Each row is a point on a landscape with many peaks, with its height.
A climber steps from a point to the highest of its 2 nearest points, and stops where none of them is higher. Distance is the straight distance between rows; heights are no part of it.
Z_920: [  5  -4   4  12  10   5 -11   9   3  -3  -1  -1  17   6  -1   3 -10  -8
   7  22  -6 -14  -3   2  -9   1   5  -3   6  -1  -7 -16  -2   5  -6   6
  -6  -1   8 -16  16]  h=46.5
Z_913: [-21 -24 -12  -8  -2  -4  -7   5   1  19  -1  19   1  16   2  -8  30  12
 -15 -17  10  -2  19   7  11  -5  -2   7   9   2  29  27  -4  21   4  20
 -25  -5   6  31   5]  h=47.6
Z_367: [ 10  -5   0  20  13  -3  -7   4   4  -6  -1  13  12   4 -13   0 -25   6
   0  11  -4 -11   5  16  24   5  -2  13   4  -2  -1 -18   0 -30  17  15
  -3   4   4   7  19]  h=27.9
Z_551: [ 13 -14 -10   1  -3 -24  -1   1   6   1   7  11   9   6  -8  -1  20  20
  -5  -9  -6  -2   1   6  20  17 -19   7  14 -16  13 -21  -4  -5  -8  18
 -19   6  17   6  -3]  h=7.1
Z_475: [-20 -16  -1 -13  -6   8  12  -9 -26  -3  -1 -12 -29  16  12 -14  -5 -18
   5 -15  -5  16   0 -21  21 -22  11 -16   4 -16  14  19  -7  -8 -21   0
   6   1  -2   1 -17]  h=14.0
Z_163: [-11  -6   7 -21 -12 -12   9 -23  -6  -6   2  -3  -1   5  19 -13   9   7
   4  -4   9  15   2  -6   3  -3 -10  -8  12 -17   0   7  11   4 -20   0
   3  -3  11  -4  -7]  h=22.4
Z_996: [-21   6   4   1 -14   7  10 -15 -14 -18   0 -18  12  25  19 -11  -9  -6
 -16  -1  17  -6   2   7  31 -22  12   1  10 -10 -29  -7   5 -24 -18  27
   3  12  -9 -10   4]  h=12.1
Z_655: [ 19  22  22  19   6   8  -9   6  23  -4 -10 -12  -5 -17 -12   9 -10  -6
  12  20  -3  -5   5  18  -3  -3  10  -2  -1  14  -3  11 -11  -1   0 -13
  11 -15  11 -19   2]  h=24.4
Z_326: [ -5 -36  -8  -4   9  -5  17   5  -3 -12  -9   2 -21   6  -2  -7  -3  -6
   5 -33 -17  12 -12  -8  25  -5   0 -10   5 -24  28  -6  -7  -6  -5  11
  -9   5  15   9 -13]  h=10.6
Z_861: [ -8  24   0   5   8  13  14  -7  -4 -14  -1   5   7 -12  -6   4   1  -5
   4   9   5  -8   3  21  -6 -21  17  12 -13   5  -7  21   4   2  10   5
  24   6  -1  12   1]  h=19.4
Z_236: [  8 -13 -16   0  13 -15 -10   0  18   6  13  20   0  13 -11  -8   1  23
  11   0 -12  21  -2  20   1  20 -23 -14   7   0   7   3 -12  10  10  15
  -8  -6  15  -3  15]  h=35.1
Z_742: [ -3   4  -3  -4   3  -3   9   2 -11 -17   1  -2  29   3  12   6   8 -10
 -20  19  13 -17   6  14 -10 -17  13  10  -1 -10 -11  -5  -1  -1  -4  19
  -8  12  -2  15   3]  h=28.3
Z_859: [  5  23  -2  -4 -10  -3  -1 -14  -4  -1  10   6 -16 -13   1   9  10  18
  -1 -18  11  11 -10 -17  -8   9  -2   2   9   6   8  14   9  -9   0 -16
  13  -6  -6  18 -18]  h=8.1
Z_69: [  0  11  10  -4 -21 -13  -3 -10  -8  -6  14   4  -3  -5   8  12  10   5
  -6   1  10   2  -8 -20   9   9   5  16  11  -9  -7 -20  19 -17  -1   4
   0   6  -9  11 -19]  h=19.8
Z_229: [  4   3  -2   3  15  -4 -12  -3   4  21   6  -2  23 -10   2  -6 -16   0
  -3   1   4  15  17  14 -23   7  -8   0 -55  23   3  -9   0  -4  17 -20
   1   4 -18   0  10]  h=27.7
Z_811: [  1  11 -13   4  11  -3  -9   6  -4   9  -7  -1  21  -1  -6   4   7 -15
   2   1   1   2  12  -2 -29   4  -7   5 -44  21  -7 -11  14   9   5 -20
   7   8 -17  -6   2]  h=22.7
Z_24: [ -2  10  -2   5  -4  18 -13   0  -4  25   6  13 -16   2 -11   5   3  14
   8   4   6 -15  -6  -2   4  -1   0  10   5  15 -12  22  -7   3   4  -7
   7  -7  -5   2  18]  h=23.6
Z_249: [-12   6   0  -5   4  11  26   0 -21   1  -4 -14   7   9   6  -8  -1 -16
 -19  11  19 -17  10  13   6 -37  18   3   0  -1  -1  27 -17  11 -16   5
  -3   8   2  16  -8]  h=18.6
Z_527: [-11 -16  10  -8 -20 -18   9 -18  10 -12 -18   0   2  22  21 -24  19   5
  -1   2   3  -6   9  13  26 -14 -19 -13  28 -16 -12  20  14  21 -12  17
 -13   0  11   1  -4]  h=23.5
Z_303: [  6   8  12   3  10 -15  -7   5   1  -1  21 -22   8 -21  -4  11 -16 -13
  11   0  -2   6   3 -16  -1  18  15   0  -5  -3  -3 -27  12   4  18  -7
  -1  -5  -2 -10  -3]  h=33.3
Z_505: [ -1  20  16  11   1  16  -6   9  -1  12   4 -11 -14 -13 -23   5  -1  -6
  20  12   3 -15   3  -3   8  -1  18  14  -1  14 -14  16   3  25   6 -14
  26  -6   1  -6  -8]  h=12.7
Z_652: [  9   1  10  10   5  -5 -13  -4  11  10   2  14  -2  -1 -12  -8  -7  26
   9   6  -8   0   1  17  12   9 -13   5   8   2  -2  13  -9  -7   7  11
  -7 -15  15  -4  23]  h=30.6
Z_468: [ -9   4   3  -9 -16  -6   9 -22 -23  -8   1  -5  10  16  21 -15   0  -1
 -22   8  24  -6  16  10  27 -25  11   9  10  -2 -13  13  -1 -16 -18  17
 -12  13  -8   9  -4]  h=10.1
Z_946: [ -7   5 -12 -18  -6  -2  -4 -11 -12  12  25  -7   5 -11   5  -3  11  10
 -14 -26   9  14  -9 -25 -25  21 -10  17 -19   8  16  -4   9  -9   2 -14
   4  -2 -12   6 -12]  h=31.1
Z_228: [-11   1  26  14 -14   2  10  -2   4   1   9 -15   1  15   1  -4  -5  -2
  14  16  -2 -20   3 -13  20  -7   6   4  21 -12 -22  -7  11  35  -8  11
   1   5   7  -8  -2]  h=32.5
Z_937: [ 17  24  23  11 -23  -9  12   4   2  10  10 -11  -6 -13  -3  17   8   0
   2   9   5  -8   0 -19  -1   6   4  13  12 -11   1 -15  -2  10   1 -13
  -9   2   6  10 -24]  h=41.1
Z_590: [-12  19  -2   4 -12  -1  12 -22  -8   0   9  20 -17  -7   3   4  -3  16
   4 -17   3   8  -2  -5  15  -3  11   6   7  -7   5  11  17 -17   6   6
   7   3   2  32 -15]  h=4.4
Z_677: [-19 -14   0  -2  -8  -8  13 -13 -14 -23 -13 -14  17  23  22  -9  13  -9
 -16  -6  12 -10   9  12  39  -9  -6  -5  13 -19 -12 -22   5 -18 -19  26
 -10  14   4  -6  -6]  h=10.3
Z_184: [-12   5  18 -12 -23 -17  24 -16  -4 -21  -6 -22   1  -5  33   7   6  -5
  -6   0   9  11   9   3  -1 -14 -12  -9   4 -26   0  -8  19  -1  -8   5
  -6  -5  12  -2 -14]  h=19.2
Z_713: [ -4   0 -17   4  -5   1  12  -6 -14  -1  -2  25 -12  -1   1   9   9   6
 -10 -26  13   7   1  -1   7  -6   9   0  12 -13  26  17   8 -16  10   5
  -7   3   2  47 -19]  h=2.0
Z_300: [ 10   8 -21  -3   2   4 -15  12  -8   0 -17  29  -3   2  -2  12   0   1
  -6 -12  -7  -1  -5 -13 -24   4 -15  -9  -4  26 -21  -4   7 -14   2 -11
   6   9 -31   6   7]  h=13.1
Z_22: [  4 -20   4 -23  26  -9   0   5  17 -17  -2 -23   2  -5   7 -13 -27 -18
   6  -9 -25  27   1 -16 -15   5   1 -27  -6  -6  15 -24 -11  -1  -2  -2
   0   0   6 -19   0]  h=13.6
Z_798: [  7  24   8  17  11  13  -9   1   4  -6  -8   4   1 -20 -13   8 -13  -4
  12  15   3  -8   3  21  -6 -11   8   5 -12  18 -10  16   2  -4  24  -6
  24  -5  -5  -5  10]  h=22.1
Z_615: [ -4   9  11  10  13   0 -17   0  14  -2   9 -22  15 -10 -12   0   0   1
  13  14   6   8  18  16 -19  14   5   7 -41  12  12  -4   1  29  18 -15
  10  -1  -1  -2  -6]  h=18.5
Z_657: [-12   3   5  12  -6  18  12  -9 -15   4  -1   7 -23   0  -4  -9 -26   6
   2 -16  -9  -7  -2 -12  39 -15  21  13   6  -9  -5  -4  -4 -34  -5  13
   9   5  -3   2  -2]  h=18.4
Z_611: [  7 -13  -7   9  -8  19 -10  14   0 -16 -16  13  31  16   6  12   4  -8
 -27  21   5 -25  -4  11 -13 -12  10  -2  10  -3 -20 -14  -2 -21 -10  -1
  -7   7 -16 -15  10]  h=36.0
Z_764: [ 11 -30 -25  -7   6  -5   0  12  -6  30 -10   1   5   2  11 -12   8   8
 -17  -7   4  20  -3  11 -23  19 -26  -3 -22   1  21   9 -14   9   6 -18
 -20   2 -12  -3  18]  h=37.0
Z_175: [ -8  19   4  -1   8   3  27 -12 -11 -16  -3   4  -2 -14   3   1 -23  -5
   2   0  -4   2   4  15   7 -20  18   5  -9  -3  -1  -2   3 -20   6  12
  12  -2   6   9   7]  h=16.7
Z_740: [-20 -14  -7  -5   4  10   4  -6   6  -4  -6  23 -12  11  -2  -3   8   2
  22  -4  -9   6 -12  10   4 -12  -2 -18  19  -3   3  28  11  24  -4   8
  11  -1  15  11   4]  h=23.0
Z_533: [  6   0 -21  -9  -4  -1  -1   2  -5  -8 -11   7 -12  -7   9  12  20   0
  -6 -18  17  17 -16 -12 -18  12 -15  -9  12   5  24  21   3   8   1 -21
   6  -3 -11  19 -25]  h=11.8
Z_977: [  1  -4   3   3 -10  15  -9   3  10  36  14   4 -22   4 -12 -11   5  23
   8 -14  -7   3  -7  -7   1   5  -6  -3  10  -1   6  18 -16   7 -14   2
  -4 -13  16 -19  19]  h=28.7
Z_814: [-11   8  27   3 -15  -8  19 -16  11   5   3 -19  -3  -3  12 -14  -4   6
  14  11  -4  -7  14  -3  14  -8 -10   4   2 -20 -12  -1  13  25   0  10
  -4  -6  19  -6   1]  h=29.2
Z_154: [  3   8  14 -14   0  -9  -4  -7  -3  -2   5 -29   1 -15   9  -3  -1 -16
   2  -8  -1   2   3 -31 -13  11   9  -5  -2  -5   2 -21  -2   7 -20 -13
  -3  -8   0 -31  -9]  h=58.9
Z_635: [ -3 -26  -1  -9  18 -18  16  -6   5 -25 -10  -4   4  -2  11 -15 -17  -8
   1 -13  -7  16   8  12  19   3  -5 -10  -7 -18  14 -18  -1 -23   1  18
  -5  -5  15   1   8]  h=7.7
Z_644: [ -7  20  12   6  -6   8  14  -9   9   0   4 -14 -12  -6 -19   4   4  -8
  27   2 -11  -3  -2 -13  -1 -10  14   1   0   0   3   6   8  36  -8 -11
  23  -3  12  -8 -18]  h=10.4
Z_200: [ -3 -20  18  -3 -18  -2  14  -9  -4   0 -22  -6  -9  19  17 -19   6 -10
  -5   8   3  -9   5  10  24 -30  -8 -10  26 -16  -1  30  -8  24 -17   7
 -19  -4  15  -5  -9]  h=21.9
Z_141: [-30 -11  -5 -16   5   5   6 -20 -13  10  15   6   8   7   1 -15   2   7
  -7  -4   3  -3  10   6   3  -6   8  13 -20  -6   7   8   5   8  -1  11
   3   6   8  21  10]  h=32.8
Z_248: [-15 -22  -7 -16  -9 -13   5 -21 -29  -4 -10  -4   2  21  20 -22  11  -4
 -15 -10  23   8  14   4  33 -17   4   0   5 -17  10  25   2  -6  -7  13
 -19   4  -6  22 -11]  h=7.8
Z_498: [  2  -5   0  12  -9  16  -3   0  -7  -8  -4  17  -6  -4  -5  -8 -19  11
 -14  -9   1  -7  -6  -7  37   5  15  19  14   0 -12 -19  -6 -45  11   5
  11  11 -15   2   2]  h=21.6
Z_127: [ 11  11 -14   1  -2  13 -17  13 -13  16   1  15 -18   1 -14  16  -1   9
   5  -8   5 -12  -6 -12  -5  13  -9   9  -6  28 -22   5   6  -7  23 -13
  12  -1 -26   3   8]  h=18.2
Z_767: [-20  -8  -5  -8   2  24  12  -6 -19  11  -1   2 -23   3   3 -13 -22  -9
   2 -17  -8  -2   3 -17  13 -20  22  -1   0  -8   7  13 -13 -20 -19   5
   9   3   8  -1   1]  h=16.0
Z_470: [  8  16 -10   0  -4   4 -10  10   5   6 -13 -16   4  -1   1   4  23 -10
  -8  20  17 -17   7   3 -17  -1   2  12  -9  19 -10  10  -2  11 -17 -19
   1   0  -9 -10   0]  h=37.2
Z_176: [ 11  -2   2 -15  -3 -15  -6   2  12  11  12 -10  -3  -6  -3  -6  11   9
  10  -5  -9  18 -12 -10 -18  19 -17  -9   4   1  14  -4  -6  18 -14 -12
  -1  -9   8 -23  -8]  h=39.8
Z_707: [ -1  15  29  20   8   4 -11   0  15  -4  -5 -31   9 -18  -9   4 -10 -12
  21  17  -3  -4  10   1  -5  -1  17 -10   0   1  -8   2  -6  22   3 -10
   2 -12   7 -40   5]  h=26.3
Z_824: [-11  -8   4   1  -4  18   0   4  12  23   1  21 -24   9 -10  -6   5  13
  15 -20 -13   5   3   5   9  -5   1 -13  22  -7  15  24  -2  14  -5  13
  -5  -8  22   3  15]  h=25.5
Z_192: [-19 -15 -24  -4   6  14  -5   0  -6  19   6  27   0  11  -9  -5  10  11
  -5 -21   3  -5  13  12   0  -3  -2   9 -12  -5  18  15   6   2  11  19
  -4   6   7  29  20]  h=39.7
Z_794: [ 31  15 -11  14  16 -16  -3  11  26   8  21  -9 -11   0 -20  22  -5   8
   6  -2   1  16  -5   0 -17  13 -18  -3 -20  23  15   2 -14  -2  31  -5
  -1  -3   5   8  -9]  h=39.4
Z_714: [  1   7  14  -5 -14   6  20  -1  -5 -17 -11 -10 -13   8   4  13   8 -26
   7   4  -4   0  -7 -17  -3 -13  11 -20  22  -6  -4  -8  -1  13 -24 -11
   9   4   3 -14 -36]  h=6.6
Z_954: [-15 -17  14 -13  -6   6  17  -9 -15  13  -5 -12  -5  10  16 -25   2  -9
 -16   2  12  -8  20  11  18 -37   8   0   0  -9  11  38 -18  18 -12   3
 -17  -6  12  10  -1]  h=20.5
Z_320: [ 12  -4 -11   8  12  14   9  17  -7   9 -17   4   5  -1  -5   1 -15 -15
  -3  12  -6 -20  -1   0 -15  -4  10   3  -1   8   4  -6 -19  -9 -11 -10
  -3   1   6   2   6]  h=51.6
Z_172: [ -1   0  -1   3  -2  14  -1  -9 -12   1 -10  18  -1   3  -1  -9 -11  12
 -11   3   6 -15   2  11  15  -7   8  10  12  -1  -5  12 -11 -23 -11   8
   0   2   6   6  13]  h=35.2
Z_942: [  2  11  14   6 -36  -5   1  -6  -9  10  18  10  -6   5  -2   7  11  11
  -8  13  19  -9   5 -11  29   3   4  22  18  -3 -16   0  12  -7  12   2
  -4   9 -12  27 -20]  h=14.9
Z_934: [  7  -9  -6  -6  17  -5   1   5  27 -12   4   1 -14  -1 -11  -6 -35   0
  15 -12 -30  14 -13 -12   9   4   1 -12   4   5   4 -14   0 -20   5  11
  12   1   5   5   4]  h=17.1
Z_807: [ -1  -5  -3 -12   5   7  13   2 -19 -15 -21  -7   6   0  19  -1  15 -25
 -14  12  28  -5 -11  12  -8 -24   6  -1  -1  -5   3  24  -7  10  -1  -4
  -3  11  -8  14 -11]  h=16.6
Z_912: [ -9  12  23   9   6  10   2   1   4  14  14 -20  -3 -20 -20  -3  -4   6
  19   5   0  -1  13   8   7   8  12  17 -25   8   7  11  -3  24  20 -12
  18 -12   8   2  -1]  h=15.3
Z_208: [ 11  16   5  -5   3  -7 -13   3  12   5   3 -27   0 -19  -8   0   7  -5
   4  -2   5  11   4 -10 -19  22   2   7 -19   7  14 -10   0   6  -4 -22
   1 -11  -3 -26 -13]  h=48.6
Z_836: [ -1  10  10  -1  -1  16  -1  -7 -14   3   0  -6  11  -7  13  -5 -11  -4
 -18  14  18 -17   3   4   3 -13  15  16   2  -1 -16   3  -2 -16  -9   7
   3   3  -8 -18  17]  h=39.9
Z_696: [  7 -25 -38  -2   1  -8  -5  16  -5  16   0  15   4  14   2  -1  24  18
 -17 -13   7  12  -1   7 -14  19 -28   1  -3  -5  19   8  -9  13   8   7
 -21   0  -7  15  12]  h=31.3
Z_330: [ 21   8  16  13  -6   6   1  11   9  32  17 -11 -28 -13 -17   6  -1  26
   3 -16 -13  -1  -6 -11   2   4  -1   2  -3   2   8  15 -18   1   4  -8
  -8 -15  19 -10   8]  h=24.8
Z_748: [ -4   1   4  19  -4   4  -5  -9   8 -19 -14  19   2  -3  -1  -7 -14  22
  -8   2   1  -4  -2  16  37   8   4   8  21   1 -14 -17   8 -43  18  11
   8  -3  -7  -1  20]  h=24.6
Z_52: [  4 -19  -2  -3  -5 -22  14  -2  -1  -5 -11   8  -6  -1   1  -4  10   8
  -1 -23  -4   9  -5   2  17   7 -12  -2  14 -25  21   0   6  -7  -2  11
 -17   0  16  14 -15]  h=9.1
Z_409: [  8   3 -10  -4  -4  -9 -25   1   2  -3  16  18   2   7  -8  15  11  20
  11  11   2   3 -14  -3   2  25 -16   6  10   5 -16 -12  14   3  15  12
   5   4 -15   3  11]  h=8.8
Z_166: [  6  -4   3  17  -2  -6  11   8  10  -4  17  10  -7   7 -22  13  -4   3
  23   0 -19   0 -16 -14  12  13   5   3  12  -8   5 -24   6  10   3  11
  -5   5  15  15  -7]  h=41.3
Z_770: [ 11   4   3  14  -2  13 -14  12  14 -19 -10  18  19  15  -3  19   7  -4
  -2  29  -7 -14 -13  17 -15  -6   1 -10  19   9 -21  -9   1  -2   5  -4
   1   1 -10  -8   6]  h=40.9
Z_828: [ 23  16   5   2  -8  -5  -3  11   8  20  -9 -17  -1 -14   6   6  16   4
 -12  15  17 -11   5   1 -14   9  -6  11   0   8   5   5 -19  -5 -17 -21
 -14 -12   8  -5   0]  h=42.5
Z_173: [ -1 -15 -13   3 -15  -9  -5   5   3   8  -7  26  -3  23  -7   8  31  17
 -17  -7  11  -9   9   3  18   3  -6   4  28  -4  11  20  -3   9  -3  15
 -25   3   0  38 -12]  h=56.7
Z_612: [-11 -14 -22 -18   5   4   2  -8 -11  11  14   7   5  -7  -2  -9  -4  11
  -6 -29  -8  22  -7  -3 -30  17 -15  -2 -28  10  23  -2   9  -1   8 -11
  11   4 -18   8  -1]  h=22.3
Z_126: [  3   5   1 -18  13  -6 -20  -5  21 -25 -14 -15  -2 -25   4  -5  -4 -14
   2  -3  -9  22   8   7 -24   1   2 -22 -16  11   5  -1   3  -5  -2 -20
  12 -11  -7 -29  -5]  h=10.9
Z_673: [-17   3  13  -4 -25  -6  20 -28   9   0  -2  -1 -18  13  14 -22   1  12
  16   0  -6  -3   6   3  19 -18 -11 -12  14 -11 -13  19  18  14 -11   7
   3  -2  17   1  -8]  h=26.1
Z_666: [ -7  -9 -14  -4   8   6   5   5  10 -11  -5  28 -25  -1  -9  -1 -12   5
  16 -21 -24  13 -16  -2   7   2   0 -18  17  -3  11  10   2  -6   3   4
  13  -2  10  13   1]  h=20.3
Z_335: [  5 -13 -13   9  16   8  -9   8  14  28  18  12  -6  11 -19  -5 -12  16
  11  -4 -17  14   2  17  -8  11 -13  -8 -16  11  11   7 -19   8  20   5
  -7  -8  11  -3  25]  h=40.6
Z_951: [-21   2  -1  -7   4  10  16 -13 -15 -21  -3  -3   3  12  13  -4 -12 -12
   3   2  -2  -4  -5   3   8 -15  13  -2  -1  -9 -19  -8  11  -7  -9  19
  14   8   4  -8   6]  h=14.3
Z_790: [ 16   8 -27 -10   0  -8  -3  14 -10  12   8  -5 -10  -6   2  10   4   3
 -19 -25  -4   3 -11 -27 -30  16  -8  11 -17  16   8  -9  -3 -20   4 -15
  -3   7 -12   9 -10]  h=43.3
Z_323: [ -7  -1  10  12 -14   6  14  -9   0  -4   2   4  -8  14  -3   0  -2   0
  18   4 -11 -10  -7 -11  25   0   6   5  17 -16  -7 -20   7   6 -12  10
   0   8  12   3 -13]  h=36.3
Z_576: [  9  12   4   6  -6  12   3   8   3 -10 -14  14  10   2   1  10  22  -2
 -10  26  11 -19  -5  22 -12  -9   5  -3  21  10 -12  16  -9   2  -9  -5
   4   1  -2  11  -4]  h=36.1
Z_387: [ 14   9 -19  10  12 -18 -13  10  24   6  12  -9  10   8  -8  13   6   3
   8   1   5  19   9  17 -30  17 -25   6 -32  22  14  -9  -9  12  23 -17
  -3   1  -3   5  -9]  h=32.4
Z_38: [ 17   9   2   5   6 -14   7   7  15   5  23  -6  -8  -7 -20  13  -1   8
  17  -2 -15  10 -13  -9 -10  11  -5  -1  -5   0  16  -8  -2  10  10  -2
  -2  -8  15  11 -10]  h=49.2
Z_689: [ 26  -5 -21  -7   4  -9   3  29   7  -4  -7   5  -9  -1  -6  18   2 -10
 -11  -6 -13   1 -17 -16 -22  12  -1  -7   5  18  12 -19  -9 -13  -2 -17
  -8   4  -6  11 -16]  h=56.6
Z_487: [ 16   1  24  22  -7  -4  -4  10  13   9   4  13  -4   5 -19   9  -3  16
  10  19  -9 -11  -3  12  25   9 -10  14  22  -4 -11  -9  -6  -2  16   8
 -13 -10  11   7   7]  h=27.1
Z_147: [  7 -19 -18   1   2   9   8  18 -11  -1 -15  22   0   9   0   3   5  -9
  -4   8   0 -11 -10   7  -5  -3   2  -2   7  -3   6   4  -9   2  -6   0
  -6   8   7  19  -1]  h=57.0
Z_264: [-10   9  16  13  11   1 -10  14  -2  -9   4 -28  10 -20 -13  15 -17 -21
  18   7  -4  -7   9  -9   1  12  26 -12  11   2 -16 -13  15  17  18 -10
   3  -6  -6 -32  -4]  h=28.8
Z_864: [ -8  16  16  -5  -3 -13   2 -17  14 -17   3 -13  10 -16  18  10   3   3
   1  12   2  12   5  15  -3  -6   1  -8   0 -15  -9  -5  12  -9  -4   5
  -2 -11   5 -14   5]  h=16.5
Z_101: [  2  -3 -12  -8  11 -10  -6   6   7  -3   5  -1  21  -4   6   4  13  -1
  -5  13   8  10   6  17 -29  11 -15   2 -21   7  20  -4  -2   9   7 -14
  -4  -3   2   9  -2]  h=27.0
Z_56: [ -5   3   1   7  17   3 -27   7  -6   1 -13  12  13  -6  -3  -6  -8 -15
  -1  -7 -14  -5  -1  -7 -21 -13 -10  -9 -22  22 -34 -10  20  -6   6  -7
  11   1 -33 -25  13]  h=9.5
Z_384: [ 16  22  22   5 -21   2  -1   2   7   4  -7 -21   0 -17   2  17  15  -8
  -7  18  13 -16   7  -9 -10  -3  11   4  13  -2  -5  -7  -9   5 -23 -16
  -8  -3  -1 -16 -16]  h=48.1
Z_420: [  5 -29 -18  -2  18  11  13  18  -2  33  -7  -7   6  -2   1 -11 -11  -6
  -9 -10 -11  12   6  13 -21   9  -8  -4 -36   7  31   4 -18   7   6 -19
 -13  -1   1   3  16]  h=41.6
Z_359: [  1   3  21  16   0  16 -13   9   0   4   5  10  -6   7 -10   3 -10  11
  13  22  -4 -13 -13   7  14   2   2  12  21   7 -23   1   6   6  13   0
  14 -11   0  -8  13]  h=23.7
Z_494: [ 14 -11 -27   3   4 -20 -20   4   1 -10   6  26  11  16  -7   7  15  19
  -1   1   3   2  -3   9  -2  21 -26   1   8  -1   2 -17   2  -9   6  18
 -11  14  -9  14  10]  h=5.2
Z_967: [  3 -15  -6 -19  21  -6 -10   7  16  -7  -8 -10   4  -7  -2 -13 -13 -23
   7 -10 -17  24   2  -2 -27   8 -12 -29 -25  12  18 -17   0  17   0 -21
   5   0  -6 -22  -8]  h=11.5
Z_412: [ 16 -12  -7  -2   3  -1  -7  12  14  20  16  -2 -20  -1 -12  -9  -4  18
   5 -18 -28  16 -17 -12  -9  15 -12 -14   4   7   8  -1 -20  11  -7   3
   0 -11  13 -28  12]  h=33.5
Z_28: [  3  -9 -20  13  16  17   5  21   5  38  -3   4   0   7  -9   2 -12  -2
   7  -1 -17  -5   7   8 -20   0  -4   2 -24  14   5   6 -20   6   1 -13
  -1  -3   7   0  27]  h=46.1
Z_685: [  6  -2  -3   9 -18   4   4   8   3   5  -4  26  -3  18 -13  10  19  11
  -6  11  -2 -12  -4   2  11   3   0   7  25  -1  -4  -1 -11  -1  -7   5
  -9   5   9  22  -9]  h=49.1
Z_947: [  8  -1  -7  -9   4  -9 -35   8  -3   0  -6  14   4  -5   3  -2 -11   5
  -3 -10  -6   4  -1 -14 -17   6 -17  -6 -10  19 -22 -15   5 -20   5  -3
   4   3 -33 -19  21]  h=9.2
Z_257: [ -6 -23  -1 -13   5   4  13   5 -24  -2 -10  -6 -25   3   7  -7  -5 -21
  -2 -23  -3  12 -17 -23   7 -11   9  -9  -2 -20  30   6 -15  -3  -6  -6
 -10   2   3   8 -18]  h=12.2
Z_197: [  9   1   0   0  13 -15   3   6   2   0  18  -4  13 -14  -3   2 -18  -4
  -2   0   1   1   6  -7  -7  12   1   8 -18  -5  12 -21  -1 -14  11   5
  -8  -1   6   8   5]  h=39.5
Z_597: [-10   7   7  -7   4   4   4  -5  11  -4   5 -17  13  -2  -4  -3  20   2
   4  10   7   5   8   6 -20   4  -1  10 -18   7  11   7   1  29 -10 -15
  12  -4   1  -1 -12]  h=22.5
Z_779: [ -6  -5   3  -8 -17   2   8 -12  -5 -31 -21   8  -6  11  24  -3  10  -2
 -11   1  13   8  -7   3  16  -4   0 -21  31 -10 -14   0   9 -19 -14   8
   0   5  -8  -2 -12]  h=28.9
Z_988: [-11   2  -4  -2  12   7 -17  -7  -4  -4  -1  20  11   0  -4  -8 -15   0
  16  -3 -12  -1  -9  -1 -11  -7  -3  -4 -18  12 -24   1  21   2  10   4
  27   5 -16 -12  21]  h=11.9
Z_474: [-15 -25   5  -1   4 -18  19  -8  -8 -21 -15 -18   8   8  16 -11   4 -10
   1  -9  -9   4   9   8  26   0 -12 -10   0 -28   1 -27   5  -4 -15  22
 -11  -4  25 -10   2]  h=8.9
Z_441: [ -4  15  17   1  -6  -2  13   3  10  -8   0  -2  19   0  11   2  15   2
 -21  29  15 -22   9  19   2 -22   5  11  17  -4 -17  16  -7   4  -8  14
 -11   2  -4  15   1]  h=32.1
Z_830: [ -6   8   7  -5  10   8 -17   2 -11  -3  -6 -21   6 -16   2  -2 -16 -23
  -7   0  -8 -12   3 -29 -12   2  18  -3  -3   3 -17 -21   4  -2  -6  -9
  -5   0 -16 -40   6]  h=50.1
Z_114: [ -7  12  18   1   4  10  -2  -1 -20   4   0 -33  15 -21   9  -3 -19 -16
  -8   8  15 -11  14 -11   1  -3  25   5  -7  -6 -17  -5  -5  -2  -4  -1
  -3  -5  -8 -32  14]  h=44.5
Z_763: [-13  15   7   3   2   6  15  -8  -6 -19  -2  -7  -8   7  -6  13  -6 -23
  21   1 -21  -1 -10 -24  -2  -7  21 -11  12   1 -10 -19   7  20 -10   1
  15   7   6  -8 -22]  h=8.2
Z_876: [  9  -8  -2   2  25 -13  -8  -3  15  13  20   1  14  -1  -2  -7 -36  -9
  -5  -4  -1  17  13   0 -14  12  -7  -4 -42  10  10 -18  -2 -17  27   0
   1   7  -5   6  12]  h=33.1
Z_283: [  5  -5  -5  10  10  13   0   4  -9  11   1  14  -2  -8 -14 -10 -31  10
  -7 -14  -5 -15   3   6  23  -1   9  21  -7  -2   8   0 -13 -35  12  10
   0  -3   5   8  26]  h=31.2
Z_243: [ -9  15  13  -5 -36  -7  14 -22  -4 -16  -1  -1 -14   3  24   1   0   4
  -5   3  11   9  -2 -14  20  -7   4  -6  19  -9 -15 -13  20 -24 -14   5
   4   8 -13   0 -24]  h=24.7
Z_508: [ -4  13  -4   6   9   4  -4  14   3  -2  -1 -17  32   0   8   8  20 -15
 -14  25  14 -23  14   8 -25 -10   7  15 -18   4 -12   2  -2  17  -2  -1
  -2   9 -17   2   7]  h=32.0
Z_771: [ -7  -3  -9 -18  10  -3 -12 -12   5  -1  11  12   2  -6  -3  -9 -10  12
   9 -12 -14  22  -6  -3 -16  15 -13  -9 -19   8   2  -6  11   2  14  -2
  20   3 -10  -9  10]  h=16.1
Z_802: [ 22   1   5   6   0  -5  -8  19  -2  35  20 -22  -9  -4  -8   0   4  14
  -1  -1   0  -5  -8 -14  -3  25  -8  14  -8   8   1  -1 -16   6   8  -8
 -16  -8   6 -14  11]  h=20.8
Z_809: [  0  16  -9   3   7  -3  -7   9  -8   3  13  -7   8  -6 -12  18   9 -11
  10   6   2  -7  -2 -17 -17  10   3  17 -19  11   1 -16  12  19  13  -7
   9   5  -9   8  -9]  h=17.9
Z_700: [  2  15  -6  -8  -3  -3 -25   0  -2  -3  10   7   7   4  -4  13  20  -2
   6  19   8  -6 -10  -5 -12  10  -7   8   0  17 -21   1  19  17   8  -2
  15   4 -18  -3   0]  h=13.2
Z_900: [  4 -22  -6  -5  -4   7  -7   4  -9 -26 -24  14  17  13  20  -4   8  -7
 -21   9  16  -9  -8  11   3  -6  -2  -8  24 -11 -12   1   1 -18 -15   9
  -4  12 -10  -8   6]  h=32.2
Z_709: [  5   0  -3  -6  -1  -1   6  -3  -5 -32 -22   9  -1  -6  12  14  24 -20
  -2   7  20  10 -23   4 -12  -8  -4 -15  11  -2  11  20   8  11   6 -13
   7   5 -13  11 -19]  h=14.7
Z_447: [  7   9  -1  -7   0 -11 -27 -12  22 -23   0 -14   7 -27  12  20   2  -4
 -11  10  -6  11  -1   9 -13  -1   2 -19  -5  -2 -11   2  10 -16  -1 -12
   1 -13 -15 -28   0]  h=13.5

Two climbers start at each pair of points below. Name the first point that both come to, or write none.
Z_713 / Z_709 | none
Z_947 / Z_126 | none
Z_248 / Z_184 | Z_673
Z_951 / Z_864 | none

Where does a climber stop that starts at each point below?
Z_748 | Z_154
Z_447 | Z_38
Z_763 | Z_38
